A landscape with many valleys, sampled at points; each row gives a point and its height.
From any point a ball rolls to the lowest of the 2 points nearest to it. It stops when none of these is lower. Distance is the straight distance between rows; heights are no part of it.
Q_702: 13 -11 17 4 16 -9 -1 14 -5 -6 -15 15 7 -28 0 -3 -12 -18 -7 -1 -20 -4 -29  (h 188)
Q_55: -40 9 4 -25 -15 10 6 -16 1 12 4 -14 -19 45 -6 -25 18 11 11 -22 16 -6 34  (h 372)
Q_403: 0 -5 -8 21 -11 -31 -28 -10 11 -2 19 -6 11 -18 -15 3 -11 18 13 -4 32 -11 1  (h 274)
Q_729: -8 1 -3 -12 11 0 3 12 3 12 -8 0 -23 11 -3 -13 6 -12 -1 -4 -17 1 -6  (h 508)
Q_84: -5 2 -3 4 -2 34 -15 9 0 36 -3 -21 -23 -8 2 -38 18 -22 -38 -14 -21 -7 -4  (h 227)
Q_850: -17 4 -3 11 20 -30 -31 -18 8 6 16 7 3 -17 -7 -14 -19 31 -15 -12 -35 20 -16  (h 234)
Q_332: 9 -8 -13 -8 -10 10 19 32 -6 12 30 -8 -55 6 0 -27 -40 -2 -19 -5 2 0 5  (h 156)
Q_83: 33 -9 1 30 4 -8 19 26 -26 15 19 -6 8 -24 0 3 -31 15 5 20 11 11 -4  (h 52)
Q_998: -18 3 2 11 -9 -8 -28 -27 6 -5 -5 5 31 -13 -10 4 31 11 1 -8 -4 -4 -4  (h 300)
Q_327: 0 1 -12 -15 -3 -5 3 -11 7 12 -5 3 -6 9 -8 4 17 -2 -2 -6 -18 17 -1  (h 490)
Q_438: 7 -4 -5 26 -7 25 -3 27 -16 29 14 -31 -39 -6 10 -38 -14 -11 -32 -8 -17 5 -12  (h 308)
Q_356: -29 14 -8 -29 -19 11 2 -28 14 11 18 -13 -6 40 -13 -8 24 6 9 -18 24 -15 37  (h 373)
Q_287: -39 7 11 22 1 -2 -31 -21 8 -15 -17 17 4 13 0 -3 28 19 21 -13 -10 27 -12  (h 552)
Q_449: -17 -14 31 -8 5 8 -30 15 11 -18 -1 5 -29 0 -25 -25 18 -28 -8 -32 2 -39 -6  (h 511)
Q_888: -42 4 33 12 21 -22 -9 10 -9 6 -2 -10 -38 31 -1 -39 -6 10 21 -12 2 -14 7  (h 235)
Q_296: 19 -11 1 38 10 -28 17 16 -17 -7 -13 5 4 -14 9 -1 -39 16 36 15 23 4 5  (h 249)
Q_969: 20 -14 -9 -27 -8 11 14 5 16 -27 -13 9 5 -11 -10 33 -5 -36 -18 4 3 -31 -13  (h 151)
Q_153: 3 -6 -4 -26 -3 31 3 2 5 -7 -9 -2 -33 -5 0 -6 20 -47 -43 -18 -36 -6 -9  (h 334)
Q_363: 22 2 -1 -5 4 -19 10 15 -4 -1 10 2 31 -26 1 24 -24 4 6 15 -2 4 -3  (h 144)
Q_498: 12 -12 -6 -13 -10 23 -14 12 11 -3 2 -11 -22 -17 -13 -2 6 -37 -35 -14 -14 -29 -20  (h 396)
Q_619: -4 1 17 19 -3 42 3 4 -15 9 -20 -6 21 9 14 -7 42 2 9 -2 -7 26 -4  (h 447)
Q_881: 6 -20 6 -16 -9 4 10 19 1 -22 19 2 -37 2 -24 3 -11 -15 -6 -14 17 -35 5  (h 305)
Q_97: 15 0 -14 -8 -11 34 -11 2 2 35 14 -26 13 -14 -5 -7 21 -11 -23 -3 -12 -13 -3  (h 206)
Q_450: -1 14 -16 0 -10 -8 4 -6 -7 36 24 -15 12 3 3 -18 -8 29 -9 4 -24 31 -2  (h 690)
Q_602: 15 -5 27 27 22 7 15 18 -35 -21 -41 11 10 0 35 -8 -24 0 2 25 -11 5 5  (h 544)
Q_800: 13 9 4 11 -1 48 18 -1 -28 19 -4 -14 31 -2 13 7 24 1 -4 18 17 10 22  (h 190)
Q_152: -6 -9 -17 -8 8 -38 -27 -21 34 -17 14 10 18 -14 -20 33 -30 16 1 -3 1 -2 -6  (h 317)
Q_999: -23 10 1 24 1 -3 -26 -28 -2 6 7 10 21 -6 -3 -1 6 40 -1 -3 -21 26 -3  (h 595)
Q_561: 23 -5 -10 10 -14 -14 -8 -1 5 -12 -5 -4 19 -16 -9 14 -3 3 22 -2 46 -28 5  (h 507)
Q_687: -20 17 -18 8 -2 -33 -5 6 13 34 29 -7 -33 12 2 -30 -41 23 -7 -2 -4 19 -2  (h 665)
Q_375: -21 -4 21 -31 15 -31 2 -7 11 -18 -1 20 -27 24 -16 -5 -6 -16 13 -20 -10 -21 -1  (h 353)
Q_228: 29 -17 2 11 -8 7 8 12 -14 -29 -17 2 10 -19 5 12 -15 -10 3 3 25 -23 -6  (h 456)
Q_985: 16 17 17 -4 4 -25 -10 -19 -5 -30 -20 25 42 -41 2 15 0 13 17 -3 -14 11 -2  (h 360)
Q_968: -9 6 -13 9 6 -22 -10 -20 4 13 22 -5 29 -8 -1 23 -32 39 5 15 2 17 4  (h 570)
Q_716: -14 10 -17 -20 -9 -18 10 -10 15 10 5 5 -12 15 -2 -16 -3 7 -3 -6 -20 27 1  (h 509)
Q_879: 12 -1 5 19 16 -13 12 20 -13 21 5 -3 3 -11 9 -2 -28 10 8 17 -10 18 -14  (h 93)
Q_395: 37 -23 -11 20 0 -15 28 21 -15 2 8 2 4 -21 -7 18 -42 7 8 18 20 0 3  (h 85)
Q_572: -23 1 -8 -10 9 -35 -28 -24 27 -15 2 17 5 -8 -16 15 -4 9 3 -8 -9 -4 -6  (h 273)
Q_905: 18 -5 8 -10 -3 16 17 6 -11 -12 -5 -8 -6 -25 14 12 1 -47 -40 1 -34 -14 -19  (h 356)
Q_718: -27 13 -30 0 -16 5 -20 -31 17 37 24 -15 2 15 -1 -38 21 25 -18 -8 2 17 14  (h 510)
Q_541: 14 -2 -33 -35 -18 -7 9 -21 26 6 16 -5 19 5 -12 20 9 0 -11 -5 -8 6 3  (h 202)
Q_77: 32 -17 -6 -3 -23 20 2 6 3 -28 -11 -3 17 -30 -5 17 -3 -25 -14 -1 27 -38 -8  (h 443)
Q_443: -26 9 -25 -29 -11 -23 1 -20 29 -6 11 22 -20 20 -8 0 -19 20 0 -15 -19 28 5  (h 524)
Q_165: 6 4 29 29 26 10 15 20 -30 1 -30 9 8 -13 22 -18 -13 4 2 22 -22 12 -5  (h 534)
Q_413: 38 -4 -4 -19 3 8 30 23 -8 5 17 3 5 -14 10 23 -41 -5 -18 21 -29 6 -17  (h 80)
Q_876: -30 21 1 18 5 -6 -12 -20 -8 7 -6 -8 7 16 2 -2 12 16 23 8 45 -14 23  (h 603)
Q_630: -4 3 8 -6 -6 -18 -10 -22 3 -21 -13 18 41 -22 -8 18 16 3 8 -5 -11 -2 -2  (h 363)
Q_121: -9 -2 3 1 7 30 7 -5 -17 -9 -23 -7 6 25 10 2 29 -2 10 15 46 -12 34  (h 278)
Q_880: 19 -13 -15 12 4 -10 22 29 -14 16 23 -1 -51 -3 -12 -10 -42 4 -13 10 7 -3 12  (h 179)
Q_323: -5 2 5 19 13 -44 -15 0 1 15 22 -1 0 -17 3 -6 -34 20 1 -3 -32 14 -22  (h 175)
Q_606: 23 9 1 1 -12 53 26 0 -23 11 12 -26 18 -15 17 22 13 -15 -32 19 -5 1 13  (h 217)
Q_571: 2 6 -17 0 -3 21 24 -10 -11 34 12 -15 15 20 6 10 16 8 7 10 12 16 17  (h 286)
Q_594: 23 13 23 3 -2 20 -2 -6 -20 -17 -28 19 41 -33 5 4 29 6 17 3 -12 0 2  (h 277)
Q_509: 16 -4 20 6 10 27 1 -1 -20 -23 -42 5 19 -17 9 0 16 -13 -3 9 0 -16 -2  (h 496)
Q_155: 31 8 -11 -14 -10 2 -5 0 9 18 34 -8 44 -27 -11 19 12 5 -22 13 -4 -7 0  (h 295)
Q_187: -1 11 10 27 -1 -14 -23 -2 -10 6 -9 -6 29 -20 -1 -7 1 9 18 0 14 -4 -6  (h 636)
Q_502: -8 -3 -5 -41 -14 -23 4 -4 24 -5 24 1 -14 22 -15 11 -12 -5 10 -17 19 -33 10  (h 272)
Q_435: 13 -7 -2 -4 5 7 17 28 -5 -7 9 -4 -41 4 9 -9 -34 -17 -21 4 -13 3 -19  (h 126)
Q_339: -21 -4 23 36 20 27 -32 15 -19 13 -25 -19 -18 -12 9 -41 26 -17 -18 -5 -6 -7 -11  (h 462)
Q_674: 4 15 4 11 15 -27 1 15 -11 28 21 -3 5 -12 5 -13 -26 18 -3 9 -33 22 -18  (h 136)
Q_196: -18 3 -7 -2 -13 -7 -14 -16 10 1 8 6 4 4 7 -11 11 16 -9 -24 -45 36 -20  (h 606)
Q_430: 17 -4 -5 -1 -15 48 -1 2 -6 28 11 -32 -2 -17 8 -6 19 -28 -46 -5 -19 -10 1  (h 271)
Q_163: 10 -3 11 39 7 -14 3 12 -23 -4 -22 -4 5 1 18 -12 -18 16 37 11 37 -4 8  (h 270)
Q_890: -17 6 5 -8 1 10 7 -9 -1 -3 -9 -9 -5 33 0 5 27 2 16 5 30 -12 27  (h 316)
Q_642: 8 1 -23 -32 -19 21 4 12 23 26 19 -18 -20 -1 -9 -18 -5 -28 -40 -4 -9 -11 0  (h 330)
Q_699: 30 17 -4 -12 -11 20 5 -1 -8 7 15 5 50 -21 1 28 25 5 -1 21 6 13 12  (h 338)
Q_20: 27 -18 -18 -14 -17 -3 2 14 16 -3 23 -7 4 -6 -21 26 -3 -12 1 -3 34 -34 1  (h 231)
Q_685: -1 -13 -2 -21 -3 35 3 -1 5 -25 -24 4 2 -4 -2 16 36 -30 -22 -4 1 -20 5  (h 445)
Q_33: -6 8 -17 -30 -10 -24 -4 -18 31 -11 20 4 3 11 -19 25 -3 0 10 -2 20 -20 8  (h 242)
Q_452: 29 -19 -8 0 -24 10 -17 8 8 -8 1 -4 22 -32 -19 6 16 -14 -13 -9 24 -37 -13  (h 429)
Q_93: -39 12 16 7 4 -20 -10 -24 5 -26 -26 19 -4 13 -2 5 17 14 32 -2 25 -3 19  (h 574)
Q_175: -15 16 -5 5 1 -13 -17 -3 9 26 11 -16 -23 13 -4 -32 4 9 -4 -7 0 -6 4  (h 37)
Q_746: -14 -4 14 15 16 -6 4 -2 -13 2 -23 9 -7 7 4 -9 15 0 10 -1 -25 27 -13  (h 538)
Q_167: 9 3 6 12 -1 40 0 -1 -21 12 -15 -23 28 -9 10 3 14 -8 -6 13 29 -13 11  (h 184)
Q_211: 34 19 15 15 2 33 14 6 -28 -14 -24 10 36 -22 29 3 4 4 8 27 8 -5 10  (h 171)
Q_756: -11 -5 15 -17 7 -28 -13 9 17 -11 11 13 -29 10 -19 -13 -7 -17 5 -28 -5 -21 -13  (h 333)
Q_847: 28 -14 -22 -11 -7 -29 18 9 12 4 25 -2 5 -2 -11 36 -32 3 15 9 36 -7 2  (h 177)
Q_866: 3 4 -9 11 3 11 -5 28 -6 46 8 -23 -22 -5 6 -42 -16 -5 -28 -2 -28 13 -14  (h 352)
Q_801: 19 -16 -11 3 -6 -39 13 12 7 -18 12 8 0 -15 -14 29 -38 0 24 5 27 -8 3  (h 153)
Q_317: -34 16 8 1 8 -22 -25 1 11 22 13 -5 -36 18 -8 -52 3 1 0 -21 -17 -4 -4  (h 143)
Q_682: 16 -19 0 24 5 -3 24 24 -19 -22 2 3 -26 1 13 4 -26 -2 -7 19 30 -12 10  (h 212)
Q_205: -23 7 -1 -32 4 -25 32 -15 11 -11 4 5 -19 42 3 25 -17 9 28 3 20 -7 31  (h 453)
Q_659: 20 -16 -4 31 3 -24 -1 13 -16 -7 -3 6 -14 -23 -18 -11 -16 11 13 0 27 -14 8  (h 314)
Q_601: 32 -13 5 1 2 -19 14 28 -6 -2 16 11 11 -30 -1 19 -41 -2 1 12 -12 6 -23  (h 115)
Q_127: 26 13 21 0 11 -10 -12 0 -14 -15 -24 20 31 -36 5 -1 7 1 18 0 -12 -1 -9  (h 323)
Q_766: 7 -6 0 -9 4 4 17 1 -3 -23 -34 6 18 8 3 20 7 -13 12 18 28 -16 14  (h 359)
Q_914: -10 12 -16 -17 3 -13 34 -11 6 4 6 3 -17 43 10 18 -10 15 21 16 22 15 26  (h 464)
Q_842: 15 4 28 20 15 17 9 23 -25 -14 -14 9 5 -24 21 -9 -20 -8 -12 16 -24 4 -16  (h 527)
Q_910: 8 -12 -8 -31 -5 15 -8 -4 17 -9 -1 7 -14 -9 -18 2 19 -40 -33 -16 -28 -13 -19  (h 371)
Q_957: 2 -10 6 -10 6 0 14 -3 3 -25 -30 20 14 3 -1 17 16 -12 10 8 2 -1 2  (h 390)
Q_711: -34 10 21 1 11 -3 -8 0 -11 17 1 -21 -31 40 3 -32 10 11 16 -12 16 -11 20  (h 287)
Q_71: -11 2 12 28 19 8 18 2 -31 6 -33 -2 5 27 25 -11 11 17 20 23 18 19 21  (h 369)
Q_30: 11 -4 -9 9 -11 -29 2 -6 10 -20 1 1 15 -4 -4 23 -20 6 37 2 59 -19 19  (h 516)
Q_923: -2 -2 -6 -15 9 -34 -8 -25 21 -22 10 19 25 -15 -13 43 -30 18 7 0 -12 17 -1  (h 346)
Q_185: -21 3 5 -34 -13 9 6 -14 10 -6 3 -1 -3 35 -14 7 27 -5 13 -12 22 -19 27  (h 344)
Q_872: -12 2 -24 1 -3 -8 -7 -37 13 9 15 3 19 10 -3 27 -17 42 9 4 2 27 11  (h 555)
Q_225: -2 -8 10 0 8 22 -8 0 -5 -28 -39 6 1 -7 6 -2 29 -27 -6 2 5 -22 5  (h 473)
Q_911: 6 20 24 3 -5 47 -1 9 -13 16 -5 -5 31 5 26 1 44 1 4 -3 -25 31 -13  (h 425)
Q_343: -25 14 -28 -3 -26 -2 -2 -14 20 35 22 -12 -8 13 2 -40 3 17 -18 -4 -15 30 11  (h 466)
Q_513: -19 6 -2 8 -6 1 -33 -22 13 12 -1 -10 9 -3 -15 -16 43 -4 -4 -8 -5 -10 2  (h 226)
Q_158: 4 -5 15 11 15 5 -14 15 -8 9 -7 4 -4 -21 -8 -18 1 -18 -18 -3 -29 -2 -29  (h 233)
Q_192: -14 7 -8 17 -1 -12 -30 -11 13 23 16 -21 -2 -2 -2 -20 21 10 -7 -7 -2 -11 -11  (h 139)
Q_56: 14 -12 -9 -26 -10 34 21 -6 3 -15 -10 -1 -8 -6 -3 23 17 -30 -29 -2 -18 -11 -3  (h 414)
Q_426: -18 8 -31 5 -8 8 -19 -35 19 30 28 -8 18 6 0 -16 2 47 -14 -9 -5 25 6  (h 553)
Q_651: 3 -5 -18 -24 -20 14 11 -3 15 3 -4 1 4 15 4 7 18 -6 -3 -15 -26 27 -15  (h 468)
Q_689: 14 -19 -3 15 9 -5 22 21 -24 -9 16 2 -48 -6 -8 -2 -31 -3 -15 16 16 -16 8  (h 196)
Q_696: -13 8 -24 -13 -14 -10 -2 7 19 39 22 -14 -14 -2 -2 -43 -2 0 -33 -5 -26 22 -4  (h 416)
Q_573: -13 6 12 7 8 -11 -22 -14 -1 0 13 11 14 -19 -3 -11 17 16 -10 -18 -50 31 -22  (h 593)
Q_584: 11 -3 -7 -22 -17 26 10 11 2 26 7 0 4 -5 1 -16 10 -9 -27 -13 -52 35 -13  (h 716)
Q_764: 24 16 3 19 -5 45 16 9 -33 15 17 -28 26 -18 23 5 2 -11 -23 23 20 -7 7  (h 169)
Q_532: -2 -1 -25 -24 -14 17 10 16 16 37 9 -16 -19 1 -2 -34 -6 -16 -42 -6 -23 21 3  (h 370)
Q_865: -5 -8 5 2 8 10 5 32 -11 -3 6 -10 -60 6 11 -32 -20 -21 -27 -10 -22 -4 -10  (h 157)
Q_751: 19 -20 5 34 10 -10 25 29 -23 -17 -19 9 -11 1 14 -5 -39 9 13 22 21 -1 9  (h 230)
Q_570: -27 15 -17 4 -13 16 1 -32 5 3 2 -1 15 43 22 23 0 35 28 1 18 35 4  (h 512)
Q_975: -14 -4 25 -35 19 -26 -1 -11 11 -22 -10 33 -31 16 -19 -4 9 -26 6 -25 -22 3 -7  (h 375)
Q_340: 6 -9 -4 -14 -2 34 11 -9 -7 -26 -32 1 19 11 11 21 30 -11 6 13 37 -18 26  (h 322)
Q_730: 28 -12 -4 -6 10 -3 39 18 -11 3 2 7 3 -2 15 29 -39 -3 0 30 -9 6 -10  (h 114)
Q_299: -12 16 -18 10 -2 -1 9 -18 -5 29 5 -13 0 26 6 -1 6 17 10 5 1 25 9  (h 336)
Q_618: 10 -14 -17 -28 -16 37 23 -4 7 -10 -10 2 -3 15 3 16 23 -21 -13 -14 -24 11 -7  (h 442)
Q_117: -16 3 13 28 25 22 -17 16 -19 30 -16 -20 -25 5 8 -42 19 -2 -11 -1 -19 7 -7  (h 431)
Q_459: -15 2 18 23 29 3 7 17 -22 -9 -33 -1 -12 33 29 -20 -2 11 13 26 24 2 22  (h 340)
Q_557: 12 -4 -7 -7 -7 41 31 -4 -14 12 -2 -12 20 26 17 20 18 3 9 12 9 23 8  (h 228)
Q_479: -19 -3 27 10 4 15 -42 14 10 -2 -13 -10 -18 -5 -16 -36 38 -25 -8 -25 8 -31 -6  (h 499)
Q_577: -8 -1 17 28 7 27 8 -5 -23 4 -31 -6 26 14 13 -8 31 10 18 13 10 21 17  (h 409)
Q_934: -22 9 -15 -6 -10 0 17 -22 13 -8 -3 4 2 44 31 28 -12 27 31 1 6 40 -2  (h 493)
Q_154: 25 19 4 -2 -17 22 2 3 -8 -6 14 8 49 -6 15 31 36 10 3 10 1 31 -7  (h 364)
Q_603: -23 13 -18 -18 -6 -19 -1 -28 22 0 14 13 -19 24 -6 14 -18 25 15 1 4 7 14  (h 536)
Q_389: 27 -4 15 -7 13 -4 21 19 -12 -14 -4 21 14 -27 4 15 -28 -14 -8 9 -25 1 -23  (h 145)
Q_361: -20 16 -3 11 9 -19 5 -11 -8 15 -4 -1 -17 21 6 -7 -3 14 14 9 -10 17 5  (h 374)
Q_960: -16 22 -17 14 -3 -20 -1 -4 -3 43 25 -15 -7 7 6 -32 -26 25 -9 5 -22 31 -2  (h 677)
Q_355: 19 -11 2 -19 1 19 21 -1 -4 -12 -6 13 1 -16 -6 21 -1 -30 -25 0 -33 0 -16  (h 385)
Q_2: -8 -3 21 22 5 29 -39 14 -4 7 -20 -15 -6 -19 -4 -31 34 -20 -16 -11 3 -23 -5  (h 485)
Q_789: 2 -1 9 37 7 -7 -14 14 -16 19 0 -13 4 -11 -2 -20 -3 8 8 6 10 2 -12  (h 645)
Q_461: 4 -5 1 -3 -3 -20 -10 8 13 -19 -8 11 4 -4 -14 8 1 -10 19 -5 33 -27 -2  (h 497)
Q_994: -7 4 -14 7 -17 -27 -30 -14 29 -12 18 1 17 -6 -14 17 -5 13 15 -4 46 -27 7  (h 243)
Q_916: -8 -6 6 -18 -1 20 -8 23 2 4 11 -11 -49 1 2 -33 -9 -26 -29 -20 -8 -19 -2  (h 189)
Q_387: -9 1 7 -28 12 -21 27 -2 10 -24 -10 16 -13 31 -2 25 -10 -4 18 8 9 -8 20  (h 440)
Q_315: -14 12 -10 17 -1 5 -27 -30 4 22 25 -8 26 -4 -6 -17 19 42 -10 -4 -15 17 -1  (h 584)
Q_544: -27 3 -10 8 17 -23 -34 -26 23 -1 6 12 4 -6 -12 0 -12 29 0 -8 -13 9 -4  (h 293)
Q_973: -4 -19 27 -10 7 -1 -3 19 -1 -40 -9 18 -22 3 -7 -3 -6 -21 5 -8 24 -36 1  (h 476)
Q_906: -9 8 -6 33 4 -38 -9 15 -1 28 27 -11 -36 3 -5 -30 -31 26 11 -4 -8 20 -12  (h 658)
Q_893: 25 -3 -7 -15 4 15 21 17 -3 5 12 2 -12 -13 6 8 -35 -21 -28 9 -40 5 -27  (h 38)
Q_607: -4 0 -1 -4 11 -37 -16 -4 17 -8 2 9 -1 -6 -13 10 -6 -7 5 -7 -6 1 -21  (h 224)
Q_677: 3 -23 0 -39 -9 -8 17 15 17 -13 22 2 -29 20 -20 16 -27 -11 6 -19 16 -38 3  (h 292)
Q_21: -10 17 6 37 2 0 -20 -18 -17 19 -5 -18 30 -8 7 -16 12 12 15 5 24 -7 6  (h 626)
Q_258: 24 -8 -20 -13 -17 -16 7 1 14 5 21 -9 28 -8 -10 36 -15 -1 4 9 33 -17 -1  (h 203)
Q_353: 0 0 -3 39 4 -19 -10 18 -11 31 20 -17 -13 -11 -5 -23 -14 19 7 -2 -1 10 -12  (h 651)
Q_358: -1 -3 -3 -11 -3 32 1 6 1 13 -9 -12 -30 -3 8 -11 12 -30 -35 -6 -24 -5 -3  (h 296)
Q_514: 11 -5 1 1 1 -30 -10 4 5 -7 5 6 21 -26 -4 14 -23 -1 9 -3 1 3 -12  (h 178)
Q_393: -20 11 3 -8 -11 17 2 -15 9 -3 -19 -7 19 33 22 13 30 7 18 -7 -17 25 -12  (h 494)
Q_690: -11 1 12 -3 -5 -35 -4 -6 24 -29 2 7 -1 5 -6 19 -24 8 41 1 47 -23 19  (h 526)
Q_955: 14 -9 5 0 20 -17 36 14 -10 -5 -15 13 14 0 17 26 -33 2 15 30 -10 14 2  (h 149)
Q_578: -13 11 5 34 -3 -8 -23 -4 -7 7 -5 -17 11 6 0 -14 14 10 22 -2 48 -17 9  (h 614)
Q_61: -31 7 10 21 -3 11 -7 -14 -1 -6 -22 0 8 25 20 1 26 17 26 -5 -8 32 -8  (h 525)
Q_473: -14 -8 10 -7 15 -14 24 2 0 -33 -23 29 -18 38 13 14 4 -3 22 1 -14 26 6  (h 419)
Q_344: 11 3 -21 -38 -7 2 6 7 24 12 9 3 -12 6 -11 -3 -2 -18 -22 -7 -15 -10 -3  (h 299)
Q_838: 25 -27 -10 1 1 -22 18 20 3 -19 10 20 -14 -13 -18 20 -32 -11 3 5 16 -10 -7  (h 127)
Q_4: -9 -2 10 -20 8 -21 11 -13 13 -34 -23 23 1 14 -6 24 10 -6 24 4 17 -10 12  (h 422)
Q_949: 5 -4 0 12 7 31 2 0 -21 -10 -21 -22 11 6 23 -4 10 -8 -1 19 47 -22 21  (h 236)
Q_647: -10 -5 18 1 20 -7 10 12 -7 -14 -20 3 -9 29 16 1 -7 5 18 19 35 -8 25  (h 315)
Q_270: 11 -17 4 6 -2 2 1 18 -4 -43 -17 10 -15 -14 -2 1 -8 -25 -6 -3 19 -25 -3  (h 467)
Q_728: -38 12 -1 -1 8 -21 -18 -27 16 -9 1 15 -8 19 -6 16 -12 28 24 7 15 -3 10  (h 546)
Q_229: -6 6 1 18 13 18 -3 16 -21 47 -5 -22 -24 6 10 -40 -5 9 -11 5 -27 18 -6  (h 393)
Q_753: 16 7 27 25 10 25 -2 10 -27 -15 -33 4 17 -30 16 -16 1 -9 -9 13 -11 -14 -12  (h 514)
Q_288: 7 -4 -25 -25 -16 -7 -8 -23 31 0 14 -2 23 -2 -20 26 26 -10 -10 -5 9 -18 6  (h 125)
Q_80: 17 -2 9 -1 -6 33 11 8 -10 8 3 -33 -5 -26 12 4 16 -43 -47 -2 -28 -10 -6  (h 321)
Q_52: -26 5 -21 4 -6 8 -20 -28 22 7 7 10 13 29 5 15 -10 48 24 -9 7 35 9  (h 535)
Q_599: 5 23 22 -1 -12 28 -6 2 -7 -2 3 3 42 -6 22 16 48 6 11 5 -18 32 -13  (h 394)
Q_248: -17 14 19 24 13 -19 -17 -14 -14 2 -1 14 14 -20 2 -10 1 28 2 -1 -35 35 -11  (h 571)
Q_721: 10 -4 -19 -49 -3 -7 20 2 26 -12 6 20 -17 9 -17 15 0 -21 -9 -8 -13 -4 1  (h 268)
Q_231: -34 16 21 8 4 -13 -12 -18 -4 -16 -18 0 4 19 2 -7 17 11 33 -1 46 -24 29  (h 590)
Q_935: -6 4 -18 -18 -12 -20 -20 -26 32 -12 16 0 24 -5 -14 28 14 1 3 0 33 -29 6  (h 197)
Q_89: 14 -9 -12 -12 -11 52 31 -6 -15 8 -3 -17 8 7 12 25 12 -15 -17 14 -2 8 8  (h 133)
Q_134: 32 18 9 10 -3 43 21 6 -31 2 -1 -7 37 -22 23 10 8 -1 -8 28 16 -2 14  (h 128)
Q_399: -8 6 19 16 18 -17 5 -2 -19 2 -3 20 1 -5 3 -7 -1 13 11 0 -47 43 -12  (h 554)
Q_951: -16 1 14 12 25 -6 -9 5 -5 -1 -22 9 -17 4 -4 -21 20 -10 6 -2 -13 1 -7  (h 523)
Q_982: 6 -4 10 18 9 -10 2 14 -7 -15 -16 0 1 9 8 -4 -4 4 28 9 43 -16 11  (h 291)
Q_118: 21 -26 -5 -5 9 -23 19 20 3 -18 19 20 -43 -14 -26 9 -39 -18 -6 2 3 -12 -5  (h 150)
Q_563: 30 14 21 7 9 16 14 -6 -21 -25 -36 23 38 -18 20 6 14 10 24 19 -2 1 13  (h 223)
Q_734: -18 8 -19 1 0 -10 25 -26 1 -2 -6 5 -5 28 14 27 -3 20 26 12 12 23 16  (h 477)
Q_782: -27 4 5 -15 3 16 -5 1 -5 23 10 -23 -23 33 1 -36 14 -1 0 -12 22 -13 28  (h 331)
Q_401: 17 -10 3 3 0 14 14 19 -11 1 2 -7 -13 -10 7 7 -24 -18 -18 7 -17 -6 -23  (h 89)
Q_360: 5 -9 -5 7 -10 21 -17 25 0 13 22 -16 -45 -9 -16 -35 0 -25 -31 -18 -6 -18 -6  (h 222)
Q_713: -16 -2 -9 -16 -13 -2 -1 -20 18 -15 -5 9 11 28 8 22 18 4 19 -14 -9 24 -10  (h 465)
Q_733: -9 -7 10 -17 17 -13 15 0 7 -21 -17 29 -28 21 -4 -5 6 -11 7 -11 -27 20 -5  (h 399)
Q_241: 8 3 -4 0 -4 30 -21 4 2 38 7 -22 4 -15 -8 -28 25 -10 -27 -10 -36 -4 -8  (h 110)
Q_663: 7 3 9 -11 6 -36 -9 -23 6 -34 -9 23 35 -35 -9 33 -21 15 8 -2 -16 19 -5  (h 378)
Q_37: 3 7 -10 -11 -18 6 7 -6 -1 26 20 -3 10 -1 3 -18 5 13 -17 -7 -40 40 -6  (h 704)
Q_605: -11 -17 19 -14 1 -20 -5 8 12 -32 0 10 -12 7 -19 4 0 -18 16 -21 24 -40 2  (h 484)
Q_564: 20 -16 -9 -5 -17 18 -20 9 17 1 15 -11 1 -17 -15 3 12 -28 -26 -9 12 -35 -13  (h 415)
Q_851: -43 10 16 -1 6 -26 -24 -24 15 -15 -9 19 -13 16 -11 2 6 7 25 -10 13 -16 12  (h 560)
Q_442: -32 10 4 4 -8 5 -28 -24 12 -4 -6 10 10 19 9 -4 24 19 7 -27 -32 28 -27  (h 580)
Q_497: 4 -16 6 -7 1 -11 -11 22 5 -10 17 8 -40 -4 -25 -14 -9 -18 -2 -18 1 -26 -8  (h 319)
Q_591: -19 9 7 24 6 -33 -15 -13 8 -30 -14 8 -3 4 4 8 -23 17 46 5 43 -8 17  (h 537)
Q_775: -14 1 4 -2 0 -7 17 -5 6 -20 -23 14 -3 31 16 18 9 7 25 -7 -16 32 -14  (h 439)
Q_644: 21 -10 -13 21 -15 19 -5 23 -11 25 28 -26 -31 -18 -13 -27 -6 -12 -39 -4 -9 -10 -13  (h 261)
Q_243: 18 -11 -7 25 -8 -40 -16 2 -2 -13 3 4 3 -33 -24 -10 -9 8 16 -11 20 -19 2  (h 298)
Q_136: 18 0 -13 -22 -9 -11 -4 -9 12 8 21 2 30 -14 -15 27 7 2 -19 1 -18 1 -4  (h 259)
Q_861: 34 13 0 -1 -7 11 -6 9 -12 15 18 -6 44 -28 2 16 10 4 -9 19 8 -7 -1  (h 318)
Q_122: 18 -17 -13 -44 5 2 13 -3 21 -23 -9 21 -5 6 -18 34 8 -30 -6 -4 -9 -10 -6  (h 225)

Where does a ball stop that starts at each point below?
Q_872 | Q_167
Q_315 | Q_969
Q_21 | Q_241
Q_690 | Q_241
Q_573 | Q_241
Q_999 | Q_241
Q_339 | Q_893
Q_619 | Q_893
Q_659 | Q_893
